A landscape with many peaks, sampled at points; each row gives a point and its height.
A climber steps from a point to whichever of its 4 nearest points has the largest rise for the distance, and stops where none of them is higher. Distance is the straight distance between rows; heights are no part of it.
Lumov h=626: [103 180 175 113 140 118 100 108 119  92 145 138 123 107 111 103 115 108
 108 152 104 148 126 136  92 133  66 151 111  93 106 137 137 124 133 107
 115 149 113 153 140 123 117 119 117  96 166 146 129 129 124 108 122 104
 110]
kove h=639: [131 160  90  81 116 128 108 121 100 101 158 124 105 121  68  68 168  88
 150 103 140  68 181  99  84  98 110 124 153  79 131  66 104 137 150 170
 123 155  60 123 135 115 130 148 150 157 141 105 149  87 203  96 159 152
 164]
Dotug h=251: [117 103 111 134  93 102 150 128 138 157 155 122 121 157 176 136 138 120
 167 116 138 104 142 149 128 105 156  90 148 134 136  75 133 144 111 149
 124 135 120 122 132 142 130 135 175 162 104 144 135 109 158 147 116 150
 133]
maf h=266: [109 162 132 149 116 114 113 137 177 117  97 120  96 143  95 142 128 190
 109 118 162 163  50 102 207 129 141 141 194 154 139 147 101 196 126 173
 113 105 134 124 151 120 126 163 165 180 192  99 110 116  66 149 130 166
 106]
fetaz h=605: [130 145 104  91 113 113 123 100 105 123 150 146 123 124  71 119 121  68
 182 113 142  82 183 103  96 117 151 129 125 112 124  90  76 106 142 144
 124 147 100 111 117 153 109 157 112 138 119  93 165 105 150 114 126 137
 164]
pogu h=644: [109 113 176 156 129 131 140 110 171 100 163 146 151 106 190 143 110 106
  70 155 128 159 141 169 103 157  81 149 126 114 105 140 197 102 115 130
 147 157 146 169 165  97 133 130 111 157 169 190 128 150 128 116 100 129
  89]
gavo h=889: [ 82 204 152  99 167 141  68 108 112  95 100 114 123 107  69  76 105 137
 121 112  86 160 143  83  87 131 106 179 118 100  97 147  88 107 134 122
  79 136 124 132 120 171  95 143  80 101 151 136  99 143 112 105 172 111
 124]
pob h=429: [163  98  90 129 100 141 121 160 121 144 162 123 125 148  91 131 198 137
 121 124 110 130 108 125 120  74 154 110 144 128 149 117 102 152 136 184
 137 106 103 138 142 106 136 129 214 174 151 117 116 130 144 195 154 176
 125]
fonam h=799: [124 166 138 106 141 109 104 113 122  94 110 139 105 127  85 127 124 172
 143  97 145 111 118  95 142 139 147 150 151 104 103 138  97 115 126 119
 108 128 118 123 144 149  95 156 104 108 161 132 136 120 103 113 135 116
 154]
reb h=628: [115 129 145 126 109 108 148 132 138 125 165 125 104 137 145 101 162  86
  99 135 125 118 161 135 112 141  81 110 136  90 117  51 163 121 134 145
 124 172 142 166 133 135 159 137 154 173 134 148 145  90 168 131 121 154
 120]
Noz h=834: [ 79 153 195 138 152 119 136  81 188 121 150 159 140  89 147 114  98 144
  94 155 125 159 132 157  99 150  92 162 123  89 102 153 170 131 126 112
 123 189 124 158 125 109 115 151 124 150 191 174 131 117 137  94 106 119
 107]
dotak h=426: [181  25 134 151 109 152 113 154 140 144 121 101 166 139 214 137 140 102
 124 181 108 154 143 186 113 149 113 105 109 175 111 157 185 137 137 126
 150 139 134 148 143  99 158  93 124 109  92 157 129 158 140 142  87 107
  89]
vola h=312: [114  69 126 151 137 133 151 131 168 151 123 110 124 141 201 161 143 157
 151 126 139 109 119 165 168 138 148 108 124 170 129 135 195 146 122 115
 123 143 131 132 157 123 165 100 145 135  98 113 169 124 126 169 110 120
 112]
muso h=579: [106 158 155 119 147  79 137  85 135 127 150 149 118 125 155 143  99 169
 131 108 146 119 138 137 178 132 120 127 125 128  88 138 155 106  94 102
 129 148 163 146 135 115 139 132 105 131 112 126 139  94  89 126  96 123
 125]
fon h=729: [100 200 156 124 144 127 117  90 130 115 145 130 110  99 118 104 112 139
 120 111 132 118 130 100 110 175 109 163 160  94 106 111 108 118 123 118
  96 171 115 148 126 128 124 170  97 119 194 133 131  77 103  99 134 122
 120]
lis h=706: [104 200 164 107 134 126  85 104 138 111 145 129 126 103  88 104 118 169
 125 123 112 104 119 103  84 127 107 172 107  72 108 147 116 134 135 144
 101 157  94 146 151 125 122 138 117 110 152 139 119 110 138 103 125  84
 137]
bizez h=580: [165  91 172 107 146 144 116 131 120 128  96 141 167 146 189 134  92 111
 103 160 146 154 151 147 113 120 107 136 100 151  87 152 154 114 118  93
 151 153 178 132 104 125 145 109  91  97 100 168 124 126 152  96  96 123
 104]
tovaf h=524: [117  80 163 149 112 149 130 122 180 127 164 133 130 136 160 150 125 166
  65 163 125 163  96 153 158 133  66 130 144  98 137 131 184 143 109 136
 140 126 130 175 154  96 179 122 145 172 173 155 150 148 120 155 128 146
  96]
panib h=562: [113 135 111 157 134 105 120 148 143 112 160 113 130 113 141 135 159 148
  55 142 108 160  95 140 139 106  96 115 173  88 142  91 149 133 126 153
 133 115 104 122 148  89 154 162 175 190 162 139 108 111 143 165 134 143
 121]
Davo h=601: [163 128 169 130 126 141 137 110 113 155 110 109 146 169 197 156 100 117
 107 131 129 160 155 169 118 132 138 132  82 156 124 153 153 129 119  96
 151 140 167 117 101 113 144 126  54  70  99 138 119 143  89 136 105  91
  96]
did h=466: [128  65 126 121  93 120 124 156 142 169 163 125 129  99 194 127 185  80
  96 168 116 134 178 177 104 135  87 101 125  90 138 121 203 116 134 129
 125 154 135 163 142 127 171 118 149 169 105 164 106 147 148 125 123 145
 116]
sarop h=347: [144  58 103 142  70 115 139 179 142 167 128  95 137 115 161 131 156 112
 152 152 116 117 148 165 125 125 129  78 121 152 154 105 173 122 106 133
 152 106 131 132 131 120 128 122 150 131  73 134 126 115 137 134 118 119
  91]
fetul h=849: [131 164 123 106 156 147 152 116  91 138 110 136 109 112 102 143  93 102
 138 120 127  98 150 105 138 126 148 142  89 135 128 102  55 101 135  95
 132 128 129  88 107 145  95 132  56  83 128 141 141 121 114  69 151 115
 173]
tonob h=53: [133 130  85 147  74 128 113 157 118 150 113 111 128 126 114  64 159  34
 157 140 124  98 174 141  72  93 131 115 132 119 174 124 109 116 158 120
 163 121 124 122 110 126 117 117 148 140 103 125 103 163 177 123 118 121
 158]
kiti h=540: [110  61 136 109  90 106 161 152 178 148 151 121 110 113 177 161 119 114
  88 143 139 127 136 161 132 126 110 108 134 107 118 108 182 116 136 137
 128 151 144 165 144  98 166 130 132 150 120 150 138 115 130 167 106 135
 107]
Lonu h=769: [121  79 143 139 113 107 130 101 154 140 137 143 152 148 208 135 118 122
 115 158 138 127 141 154 150 144 125 115 110 153 116 129 174 107 124 108
 149 162 159 140 130 114 166 123 102 107  93 135 156 126 116 116  71 125
  99]
Rotaz h=653: [132 102 181 162 157 164 137 108 170 130 117 124 181 138 171 143  72 123
 123 172 160 156 124 168 125 160 112 122  83 160  98 164 172 117 118  73
 152 138 177 134 139 130 163 112  79  87 136 170 130 161 101 111 127 128
  93]
katil h=405: [136 152 132 179 132 174 100 127  98  78 104 121 126 125  68 131 121 185
 133 139 140 174  55  73 129 105 126 145 152 112 141 172 135 178 157 149
 107  99  86 119 147  99 136 122 151 108 194 146  86 147  99 144 162 110
 147]
togok h=749: [135 102 110 129 110 130 146 126  99 154 120 119 127 134 130 136 103 138
 162 113 128  76 148 137 135 144 176 112 114 180 143 127  78 118 122 101
 133 122 146 111 115 146 119 102 126 107  72  95 118 137 136 128 145 114
 137]
Nok h=538: [143 155 121 118 151 185 108 150 111 126  94 131 143 136  72 146  84 137
 119 134 147 177  97  95 116 123 136 151 110 150 155 179  88 120 130 112
 127  66 128  89 131 137 112  74 103  55 133 144  97 180  99 112 155  87
 162]
nemit h=773: [102 210 143  84 170 131  89  56 129 105 137 134 102 114  36  85 152 139
 158  88 137  94 146  65  99 134 129 182 151  81 106 107  74 128 127 173
  90 196  89 140 153 169 118 167  82 168 189  76 134 118 138  93 142 107
 179]
temib h=485: [151 107 137 141 108 106 162  88 149 124 129 137 158 136 174 153 107 171
 151 104 152 127 105 147 179 156 151  92 129 168 127 151 134 127 135  96
 116 133 179 119 132 123 136 125 110  93  79 107 139 115  92 154 119 146
 126]
zom h=616: [135 155  88 120 166 145 134 151  87 111  91 130 130 131  71 129 109 145
 137 114 139 120 105  94 148 131 158 129 110 139 142 151  81 135 134 128
  88  89 113 111 124 146  78 128 107  55 118 108 116 160 112 124 176 115
 155]
Dege h=514: [149 115 124 112 137  97 153 106 105 155 111  97 136 154 173 132 144  77
 170 107 140  90 180 140 142 127 113 128 112 164 118 111  93  99 118  80
 141 136 141 124 100 126 109 134  83 100  39 109 130 103 151  85  88 130
 113]
Lek h=535: [161 135  84 132 124 160 101 159  90 127 165 119 105 137  79 107 181 113
 124 129 117 125 116 103 123  47 163 127 136  87 181  95  79 148 146 183
 155  95  87 104 133 126 127 125 202 165 166 110 101 155 178 137 163 151
 138]
ribat h=627: [147 137  70  99 127 127 139 129  76 132 125 113 106 131  79 123 141 123
 140  93 165  83 124  90 119  95 156 126 154  94 129  98  70 166 151 198
 133 117  71 114 130 150 131 144 163 165 173  67 117 119 172 145 152 147
 165]
Kagik h=311: [ 78 164 136 135 138 145  97 123 144 105 144 130 102 145 106 144 124 195
 122 129 127 182  47 106 166 117 104 151 191 114 128 143 135 179 132 152
  88 118  98 126 131 122 113 146 182 169 218 133 127 124  86 145 147 136
 147]
perul h=501: [147 167  98 129 138 138 110 127 124 153  93 111  92 151  75 126 120 187
 139  98 136 119  68  66 144 109 164 133 166 122 154 122  55 158 121 187
 105  76  78 120 114 136 104 109 142 142 187  69 111 166  87 150 127 121
 163]
subab h=595: [118  91 143 124  99  94 130 129 140 145 149 128 114  98 143 101 167  76
  85 168 134 147 135 174  88 138  76 112 123  54 132  98 203  95 122 147
 132 150 138 156 143 126 166 143 151 181 142 141 137  94 148 137 117 161
 143]
nogi h=512: [126 113 143 163 144 139 135 149 122 129 111 132 139 141 120 113  98 167
 140 132 114 160  84 114 159 119 145 123 160 119 128 170 137 151 108 115
 139  81 147 109 132 125 133 104 129 109 159 114 126 120 108 166 125 109
 137]
Timo h=547: [126 162 181 130 168 150 107 141 146  90 115 122 127 154 115 141  76 162
 124 131 112 162 100 127 126 121 153 141 118 141 120 164 107 130 121  97
 115 110 167 124  98 111 108 115  84  80 151 145 131 173  84 128 115  94
 111]
pifid h=735: [140 156  87 123 179 122 127 146  91 119 102 143  77 136  73 107 114 164
 154  99 158 102  79  84 159 124 184 128 137 150 150 129  57 132 133 142
  86  99 113  96 126 103  97 120 111 103 125  87 140 137 112 118 151 120
 167]
votav h=504: [145 115  82 130 118 133 142 157 104 121 118 121 126 133 104 129 152 153
 135 123 129 112 110 129 133  92 157 107 157 122 154 101  61 157 145 181
 137 117  92 116 138 130 133 117 178 156 126  88 117 114 150 153 174 126
 143]
dipet h=502: [141 103 139 118  88  95 143 114 125 133 139 137 116 122 162 123 149  84
 129 133 134  82 186 148  60 129 121 132 101  98 135  98 154  86 130 128
 157 161 132 147 125 129 142 136 125 154  87 124 132 121 155 105  99 116
 111]
kenu h=226: [166   4 121 152  90 130 131 157 185 154 127  91 151 116 196 149 171 120
 112 165 101 134 114 162 136 123  95  93 126 165 131 140 211 124 123 116
 119 118 128 156 170 115 192 108 174 154  90 130 130 146 140 169 106 147
 102]
lib h=553: [109 143 138 110 141 105 140 101 134 129 124 125 109 110 159 129 124  82
 108 111 147 127 159 153 124 137 116 133 110 104  83 102 112 109 112 105
 136 167 135 153 107 124 139 137 109 111 106 154 140 113 119 105  90 106
 125]
zuka h=674: [ 90 139 137 113 152  95 112 106 151 108 146 135  91  98 122 137 139 127
  99 143 132 160 155 118  92 148  84 139 156 105 137 110 158 129 109 146
 145 153 109 140 153 116 147 149 159 168 158 157 136 103 125 104 124 135
 127]
menir h=587: [114 141 193 149 173 111 139  54 156 140 141 163 143 145 179 139  84 152
 123 146 168 146 134 152 131 157 108 153 118 130  73 153 141 127 115  92
 144 158 174 132 103 116 173 143  33 109 116 163 166  80 113  93 103 138
  92]
pir h=452: [167 146  86 126 152 151 120 158 105 137  90 117 125 128  77 158 105 159
 155 110 116 152  56  72 152 123 178 138 167 148 141 172  74 132 127 135
 104  94 130  92 136 149  87  80 116  68 157 107 136 175  92 121 144 101
 149]
Bitu h=544: [146 107 141 120 103 137 107 133 112 147 138 149 132 113 155  88 136  77
 136 147 125 134 182 135  90 149  96 131  86 134 130 141 133 104 126  99
 159 144 142 165 108 143 110 149 147 133  96 162 145 152 157  91 119 114
  94]
tanaz h=548: [139  99 151 131 106 140 154 138 141 130 124 119 152 140 179 150 116 106
 138 130 140 125 161 175 125 115 120 117 111 174 110 156 136 102 110  80
 140 118 157 131 103 121 127 114 100 110 102 138 124 142 125 134 103 117
  92]
zimo h=593: [126 149 104 130 104 129 136 141 134 112 161 101 117 113  84 100 180  88
 125 128 120 113 131 111 102  87 101 120 143  87 161  62 119 129 134 168
 145 135 100 149 116 113 139 169 197 198 147 110 119  95 172 147 170 151
 142]
feb h=491: [143 143 145 148 136 178 154 175 112 140 108 129 157 185 144 138  86 134
 144 109 116 158 123 119 137 126 146 117  78 168 116 159 120 132 118  82
 131  97 174 105 129 115 106  65 106  39 121 136 109 156  94 131 140 109
 135]
viken h=691: [138 139  94 115 117 131 148 134  99 132 137 143 103 132  96 121 132 117
 148 134 139  97 151 128  98 130 165 107 123 121 140 122  76 124 139 140
 142 105  84 102 117 149 108 119 129 142  98 113 126 139 134 114 139 121
 137]
Kolub h=668: [ 64 153 189 118 145  98 134  59 143 106 149 157 105  91 130 139  92 151
  98 131 148 110 148 129 184 152 108 156 141  96 131 109 150 106 108 151
  92 159 128 142 140 130 127 178 124 152 158 110 130  79 105 109 128 137
 113]
Lirov h=539: [ 90 106 152 129 160 129 104 125 182 133 159 125 171 133 194 161  83 189
 100 160 132 188  96 186 140 169 113 115 144 149  89 173 183 126 104 108
 153 127 170 148 164 113 150 116 114 141 137 145 164 140 104 155  96 132
  79]
mifeg h=817: [136 125 128 124 138 135  92 142  87 125 133 129 151 125 124 106 127  52
 119 137 122 135 192 119  84 134 115 117 104 118 121 146 126  86 154 112
 143 145 119 162 124 139 146 120 119 102 109 175  99 154 184  90 136 109
 105]
duf h=550: [ 94 130 132 117  99 104 179  98 146 157 122 171 115 130 163 151 125 151
 140 136 140  91 146 156 174 140 131 109 113 145 111 115 149 109 108 120
 149 160 160 124 133 151 149 141 119 150  86 111 145  90 115 138 106 148
 108]
nitap h=212: [181 108  67 160 130 183 138 188  88 132  83 132 163 120  89 125 147 119
 155 106 119 121  89 124 134 129 172 103  94 172 168 158  90 139 157 126
 119  86 143 110 107 127 101 115 140  82  93 123  87 206 124 127 144 114
 150]
Teda h=438: [ 67 115 169 142 129 144  91 109 210  92 138 110 158 126 138 149 127 196
  51 151 129 209  55 152 144 129  77 138 159  93 119 173 186 178 128 156
 147 121 139 131 137  86 138 132 126 168 161 170 119 127  72 152 145 175
  86]
vof h=407: [136  85  85 148 103 135 118 150 126 129 132 130 109 107 136 147 194  88
  79 135 116 136 141 140  96 106 107 114 135  90 139 124 162 139 137 132
 125 107 130 145 107  64 133 148 171 170 148 137  92 135 160 153 142 135
 130]
lovo h=422: [138 127  96 160 135 131  77 140 135  89 121 106 114 110  77 129 166 129
 111 119 108 159  76 118 103  73 125 139 165 102 144 125 142 149 175 162
 163 119  83 116  94  99 126 129 195 165 170 111 100 126 133 141 158 138
 129]
Kav h=520: [168  85 110 120 109 153 147 135  98 183 132 122 141 143 167 113 158 106
 182 131 106  74 155 133 153 139 164  88 103 195 161 110 144 134 114  98
 135 108 129 108 110 139 109 117 126 112  46  99 118 126 138 129 124 122
 138]
futi h=660: [ 75 140 120 126 119 110 146 113 157 134 157 124 102 131 124 151 118 126
 113 110 130 128 129 158 167 146 125 111 147 136 137 117 174 157 111 152
 130 135 122 129 139 115 134 151 118 160 160 135 133 116 130 151 114 160
 109]
Vogal h=765: [164 113 120 171 122 137 149 153 121 154  98 132 145 154 126 164  97 156
 172 110 124 127 103 131 139 141 212 110 113 215 137 162 138 133 132 116
  84  91 167 104 113 134 106 104 121  81  75  97 130 162 108 125 114 130
 147]
Pudaz h=578: [114 159 129 113 122 139  78  98 108  88 128 120 109 104  83 124 126 129
 139 146  93 151  73  90  90 111 127 179 133 106 132 149 107 133 147 146
 130 127  84 135 122 119 129 132 142 108 203 171 110 149 137 114 138  83
 147]
Rop h=565: [120 128 138 116  95 103 122 128 152 157 164 138 117  93 108  87 168  86
  94 133 129 131 163 142  44 114  80 123 116  70 139 106 151 103 135 133
 137 158 131 163 114 114 158 112 161 173 128 167 114  95 167 151 145 149
 126]
ririt h=928: [120 192  89 111 154 122 129 111 109 144 119 139  92 138  53 113 117 126
 169  82 127  85 132  65 126 146 158 131 134 103 140  98  68 121 131 120
  89 134  98 114 124 142 112 134 104 111 130  76 151 134 117 137 150 120
 181]
refa h=453: [128 138 102 138 116 133  88 152 131  86 150 120 131 105  89 101 127 127
  87 146  94 178 103 116  88  97 128 133 146  96 135 160 144 122 127 140
 145 106 116 147 122 101 122 137 140 133 163 161 117 129 139 148 132 119
 111]
zelo h=606: [ 83 132 164 115 116 124 181 121 169 120 177 153 104 109 167 108 135 122
 103 129 129 146 138 182 132 155  81 111 144 106 123  86 187 103 115 152
 127 174 139 139 154 121 146 134 139 183 136 132 143  77 112 158 119 185
 105]
Refe h=675: [103 167 102  96 127 115 143  83 117 116 143 119 108 121  98 111 153 129
 128  64 122  79 137  92 132 119 136 147 146  84 124  90 100 170 125 187
 121 146  83 129 135 155 129 154 163 180 133  87 156 106 149 156 146 162
 161]
guga h=770: [118 172 184 111 158 145 114 124 100 112  86 131 152 111  83 123  82 113
 146 139 113 142 148  91  83 125 125 178  76 127 111 145  94 103 141  96
  94 116 117 115 126 150 108 128  81  69 135 152 121 138 121  82 159  89
 128]
lesez h=852: [120 180 140 111 175 118 109 112  97 103 136 144 116 111  66 115  99 146
 135  80 146  91 138  64 110 144 128 153  94 106 101 104  81 109 127 130
  96 148  89 127 122 183  92 136  85 103 177 115 152 125 126  97 160 117
 167]
kos h=646: [142  91 184 130 153 108 151  93 131 173 130 125 136 138 216 140 116  96
 114 135 139  99 160 170 182 139 117 144  74 168 108 127 164  90 113  78
 141 187 159 117 111 135 167 124  73  99  52 124 146  98 137  91  82 127
  98]
nud h=813: [135 188 159 107 190 115 126  99 111 100 103 138 105 124 112 121 106 146
 163  93 146 130 166  77 132 123 137 168 107 122  93 121  84 109 126 107
  79 155 157  94 107 159 105 138  67  88 121 107 146 119 101  60 161 113
 160]
zogav h=537: [152 128  89 118 137 126  98 153  92  97 120 142 125 109  48 124 155 115
 148 130 114 114 137  96  91 104 155 149 129 112 162 119  91 111 147 156
 152 108  72 127  90 120 105 122 167 150 154 136 136 149 138 110 170 138
 148]
leva h=572: [115 137 155  89 132 101 150  98 152 135 141 135 127 129 146 169 102 161
 142 119 149 129 109 143 155 137 146 137 147 129  98 157 142 131 102 111
 130 110 163  93 122 147 123 135 104 111 122  84 164 123 121 163 114 141
 115]
Veni h=420: [148 125  93 171 133 159 137 146  73 138 108 129 139 120  93 127  96 132
 151 130  94 149  90 112 139 127 157 124 130 146 149 179  67 142 159 124
 116  94 119 104 123 156  89  99 116  60  98 125 101 151 116 153 127 116
 167]
Pugi h=545: [ 65  99 126 138 144 116 127 115 196 114 157 103  90 149 156 179 113 179
  83 136 142 159  99 159 201 162 114 110 176 134 130 125 189 155 109 135
 140 122 164 161 179 108 156 154 123 161 184 115 163  98 110 171 116 156
  94]
Zevo h=576: [ 87 124 156 116 110  91 157  72 156 165 144 162 104 127 195 148 121 111
  93 119 161 119 148 173 151 164  95 140 144  89  88  77 193 101 114 114
 145 177 144 157 152 113 150 154 122 178 140 156 181  76 116 124  80 111
 111]
Vitos h=597: [111 156 170 102 149 100 155  86 121 130 117 153 129 142 141 132  99 153
 126 117 164 119 144 117 147 151 114 143 111 143  91 142 112 114 127  84
 120 127 163 118  98 150 108 130  76  94 106 105 116  92  99 124 117 143
 149]
vudot h=828: [ 94 138 153 133 124 110 118 134 145  83 149 147 142 126 162 124 103 118
  94 135 146 153 110 168 125 133  81 148 141 128  91 124 161 129 110 127
 144 148 142 132 140 111 162 114 142 138 147 157 127 131 153 129  89 136
 104]
Moruv h=127: [153  60 142 151 152 147 140 149 145 131 120  99 182 139 165 189 123 196
 135 165 100 151  82 152 156 155 151 101 122 185 115 171 185 145 136  87
 136 107 160 111 123 106 168  94 114  79 116 113 128 129  91 180 111 132
  82]
migor h=461: [150  81 120 133 103 116 137 131 154 154 125 142 150 127 187 143 147 141
 134 164 119 138  99 146 152 126 151 105 127 171 139 126 165 140 113  96
 135 145 137 132 131 143 143 106 126 131 114 114 126 140 124 151 111 132
 110]
buros h=614: [131 139 177 145 146 132 163 106 141 126 104 124 155 172 191 155  89 162
 107 122 162 168 137 153 161 130 131 147 115 160  84 175 147 136 125  91
 138 125 188  77 126 135 136 143  73  82  97 137 140 125 108 114 118 136
 123]
fekup h=555: [190 121  94 128 134 144 139 143  68 150 121 129 129 138 120 120 125  80
 182 110 115  85 183 128 136 127 152 127  98 159 168 109  85 107 148 111
 105 101 116 109 129 159  99 112 114  93  40 114 131 161 145 114 145 111
 157]
gom h=541: [119 173 114 128 124 113  96 129 111 115 126 139 135  96  99  93 138  90
 135 132 110  85 161  75  89 127 109 142 134 105 144 122  71 129 122 124
 142 130 121 142 125 149 108 129 132 128 132 121 123 136 158  94 127 114
 125]
fip h=556: [146 138  83  75 111 123 133 123  75 129 112 139 133 151 141 111 145  67
 169  99 118  77 187 126 116 142 144 141  95 145 126 101  96 109 144 124
 154 148 132 129  96 170 100 118 107 120  76 124 135 117 141  90 120 115
 164]
dibe h=570: [ 97  54 130 120 108 102 154 142 164 154 152 112 102 131 180 117 158 125
 109 143 126 110 107 172 163 113  77 100 140 110 129  62 189 141 113 161
 104 115 141 191 169 145 170 158 148 236 119 104 124  54 110 177 111 188
 109]
fazis h=367: [ 95 178 144 132 145 139  72 125 106  94 123 103 113 129  44 148 156 165
 104 119 125 176  56  50 128  92 153 192 182 107 142 133 101 166 148 191
  92 101  82 106 136 107 115 133 158 148 209 117 126 151  74 122 154 140
 149]
sef h=638: [121 128 123 141 106 136 129 132 109 121 116 120 138 102 103  99 109 135
 152 127 123 118 164 135 104 121 146 140 110 125 132 131 112 116 131 122
 144 134 121 115 117 128 114 117 115 128 113 119 119 139 146 118 140 131
 116]
Niku h=224: [171  84 115 155  89 151 126 154 112 165 111 121 143 117 146 121 155  67
 132 147  83 114 161 140  98 107 140  87 115 165 167 133 123 125 119 109
 136 118 131 136 108 133 127  74 135  83  70 152 107 179 145 121 125 116
 132]
Burat h=641: [105 163 139 134 140 148  81 127 119 101  99 143 127 124  73 114  86 152
 132 145 118 165  77 102 103 117 114 151 126 126 110 157 111 141 142 108
 125 125 126  95 115 177 117 106 121  77 162 158 107 164 131 108 155  86
 133]
zifar h=369: [108 129  85 143 115 121 120 143 146 146 123 127 121 141  95 126 152 179
 124 125 124 138  92 124 159 106 114 125 140 112 157 146 101 142 131 159
 150 133 128 139 135 111 127 140 176 140 134 125 120 132 125 146 142 135
 147]
Vova h=582: [153 101  79 121 121 146 128 138  96 140 140 150 143 145  89 119 163 129
 180 113 125  86 150 107 123 127 164  96 138 115 158  72  78 138 129 169
 121 122  83 110 106 168 119 124 152 155 119  87 132 145 171 145 159 146
 183]
rozuv h=604: [109 150 129  90 120  60 150  68 153 133 154 185  85 116 132 130 136  78
 129  94 152  91 175 169 117 150 110 123 118 103 127  76 137 107 103 137
 134 177 125 136 120 122 126 146 131 185 132 148 152  52 156 110 128 133
 116]
Rud h=365: [165 104 115 128 118 169 142 154  60 139  79 130 136 131 163 112 143  20
 151 132 109 118 184 130  92 126 104 103  75 160 153 128 111  90 140  97
 153 128 132 147  83 156 101 117 132 108  39 155 131 186 170 109 107  99
 109]
zifit h=912: [138 139 136 133 145 128 157 135 169 110  92 127 153 147 110 159  88 217
 144 106 131 163  60 133 186 177 163 133 153 160 132 157 118 159 116 116
 117 104 177  89 135 110 124 136 102 103 150  89 149 118  49 166 125 118
 141]
lufu h=732: [ 89 166 109 127 137  92 131 119 121 100 146 124 102 125 106 137 134 150
 100 100 122 117 131 105 147 150 126 138 165 105 131 127 119 160 105 169
  92 130 143 137 132 122 126 175 147 174 170 114 141 109 109 138 116 135
 132]
sosul h=659: [150 157  99 127 111 120 137 164 168 110 117  97 110 130  89 122 145 173
 122 104 129 111 111 108 150 106 139 135 169 102 128  95 111 179 120 181
  99 102  87 134 147 127 118 161 171 208 197  90 135  99 129 158 146 173
 152]
dutol h=292: [123 109 127 159 114 132 153 149 177 113 135 113 182 136 128 150 137 170
 125 148  99 166  74 157 142 126 129 112 140 121 144 174 168 139 135 119
 179  89 120 109 153 125 135  88 147 116 110 138 109 136 103 171 119 126
  90]
Nazum h=833: [111 122 165 151 136 143  88 141 156 159 135 127 150 132 141 114  95 116
 100 168 157 139 133 154  91 136 112 119  94 112 112 126 153 129 132  96
 142 123 156 147 119 107 146 121 132 131 133 172 116 155 123  94 118 126
  88]
bogu h=70: [149  72  89 150 100 144 153 154 115 143 128  95 162 142 142 150 152 141
 144 105 108 117 109 135 145 131 161  76 133 163 158 137 158 138 138  99
 117  72 116 135 131 122 102 101 154  97  96 122 106 152 123 145 114 141
 135]
vam h=530: [133 170 173 110 138 132 153 121 112 129 113 146 151 145 147 129  99  90
 116 157 136 132 175 144 126 149 107 145  73 179  85 135 125  76 109  94
 151 121 180 141 102 130 109 125  85  95  82 144 139 119 149  90 127 128
  78]
fak h=891: [134  62 123 117 106 135 128 155 105 169 118 104 170 134 191 121 159  53
 149 124 114 109 147 160 130 126 127 100 113 171 137 115 153 115 132  79
 136 121 116 106 111 135 121 105 107 102  56 142 117 142 141 109 102 124
  93]
kag h=866: [130  62 135 151 123 118 110 148 147 151 132 124 176 132 235 128 175  44
 121 161 150 117 190 162 115 155 106 109  81 152 103 133 170 106 135 107
 129 176 155 157 102 152 140 115 141 142  83 139 125 119 138  96  78  96
  92]
Rifi h=800: [160 169 129  83 185 165 157 130  90 135  84 154 112 119  88 150  77 125
 151 108 132 119 155  98 143 138 153 182 118 190 133 162  71 100 127 115
 105 124 129  61 138 149  84 121  80  63 112  83 157 162 146 104 149 131
 170]
mika h=239: [175  81  84 133  98 135 160 178 101 161 117 126 156 130 132 147 154 118
 181 116 108  84 132 131 151 101 149  71 140 202 140 132 121 142 143 154
 137 110 114  93 153 130 111  79 163 112  82  97 119 150 154 128 116 138
 154]
Vopo h=529: [149 170  92  97 132 132 102 140 101  83 157 107 117 115  68  42 170  68
 116 129  93 122 169  62  58 118 100 145 113  52 162 108 127 126 156 165
 140 115 106 152 118  99 128 165 180 168 150 155  84 104 173 101 161 103
 156]
Fabuf h=344: [140  98 104 142  96 126 125 158 131 126 111 127 115 138 150 132 123 160
 152 140 169 126  82 146 163 119 165  89 164 146 152 134 145 160 125 133
 129  91 134 133 155 108 142 133 124 146 140 116 134 117 117 170 119 151
 111]
Vevez h=186: [154 109 105 161  87 135 127 183 115 123 138 101 141 122 135 135 167 151
 140 152 111 126 102 132 147 102 160  89 116 135 133 123 137 131 151 143
 157  98 114 113 108 126 142 120 174 138 124 145 101 160 149 165 123 112
 133]
morul h=490: [127 155 109 115 146 132  89 145 106  87 127 111 124 129  70 103 155 142
 106 125 103 157  99  88 129  92 125 152 172  79 128 131 107 130 117 179
 126 106  76 136 143  98 122 166 176 146 173 150  97 116 153 127 171 133
 136]
Vuv h=707: [171 138 144 147 171 142 185 137 116 140  89 137 101 166 130 144  81 183
 145 122 131 122 115  95 174 149 180 129 122 179 123 178  75 123 138  91
  93 108 161  84 128 150  89 104 106  76 105  99 123 141  93 133 136 126
 193]
gise h=826: [134 167  97 132 119 103 134 118 127 144 123 152  94 123 105 126 134 151
 149  94 127 117 134 128 144 142 148 143 141 134 133 105  82 133 109 128
 122 116 114 120 145 158 132 159 118 125 122 120 155 111 122 130 144 126
 147]

For each start below, name the point where the climber stops.
ribat: ririt
zimo: ririt
morul: ririt
Vopo: ririt

Call two points neighbours if one is among the 4 nearest of the other. Go from one point of each pair to the other, from neighbour to neighbour, staying as high as possible. Name the lowest point that can't be avoided.
Vogal and ririt: Vuv
Noz and Vogal: zuka
Nazum and Noz: vudot
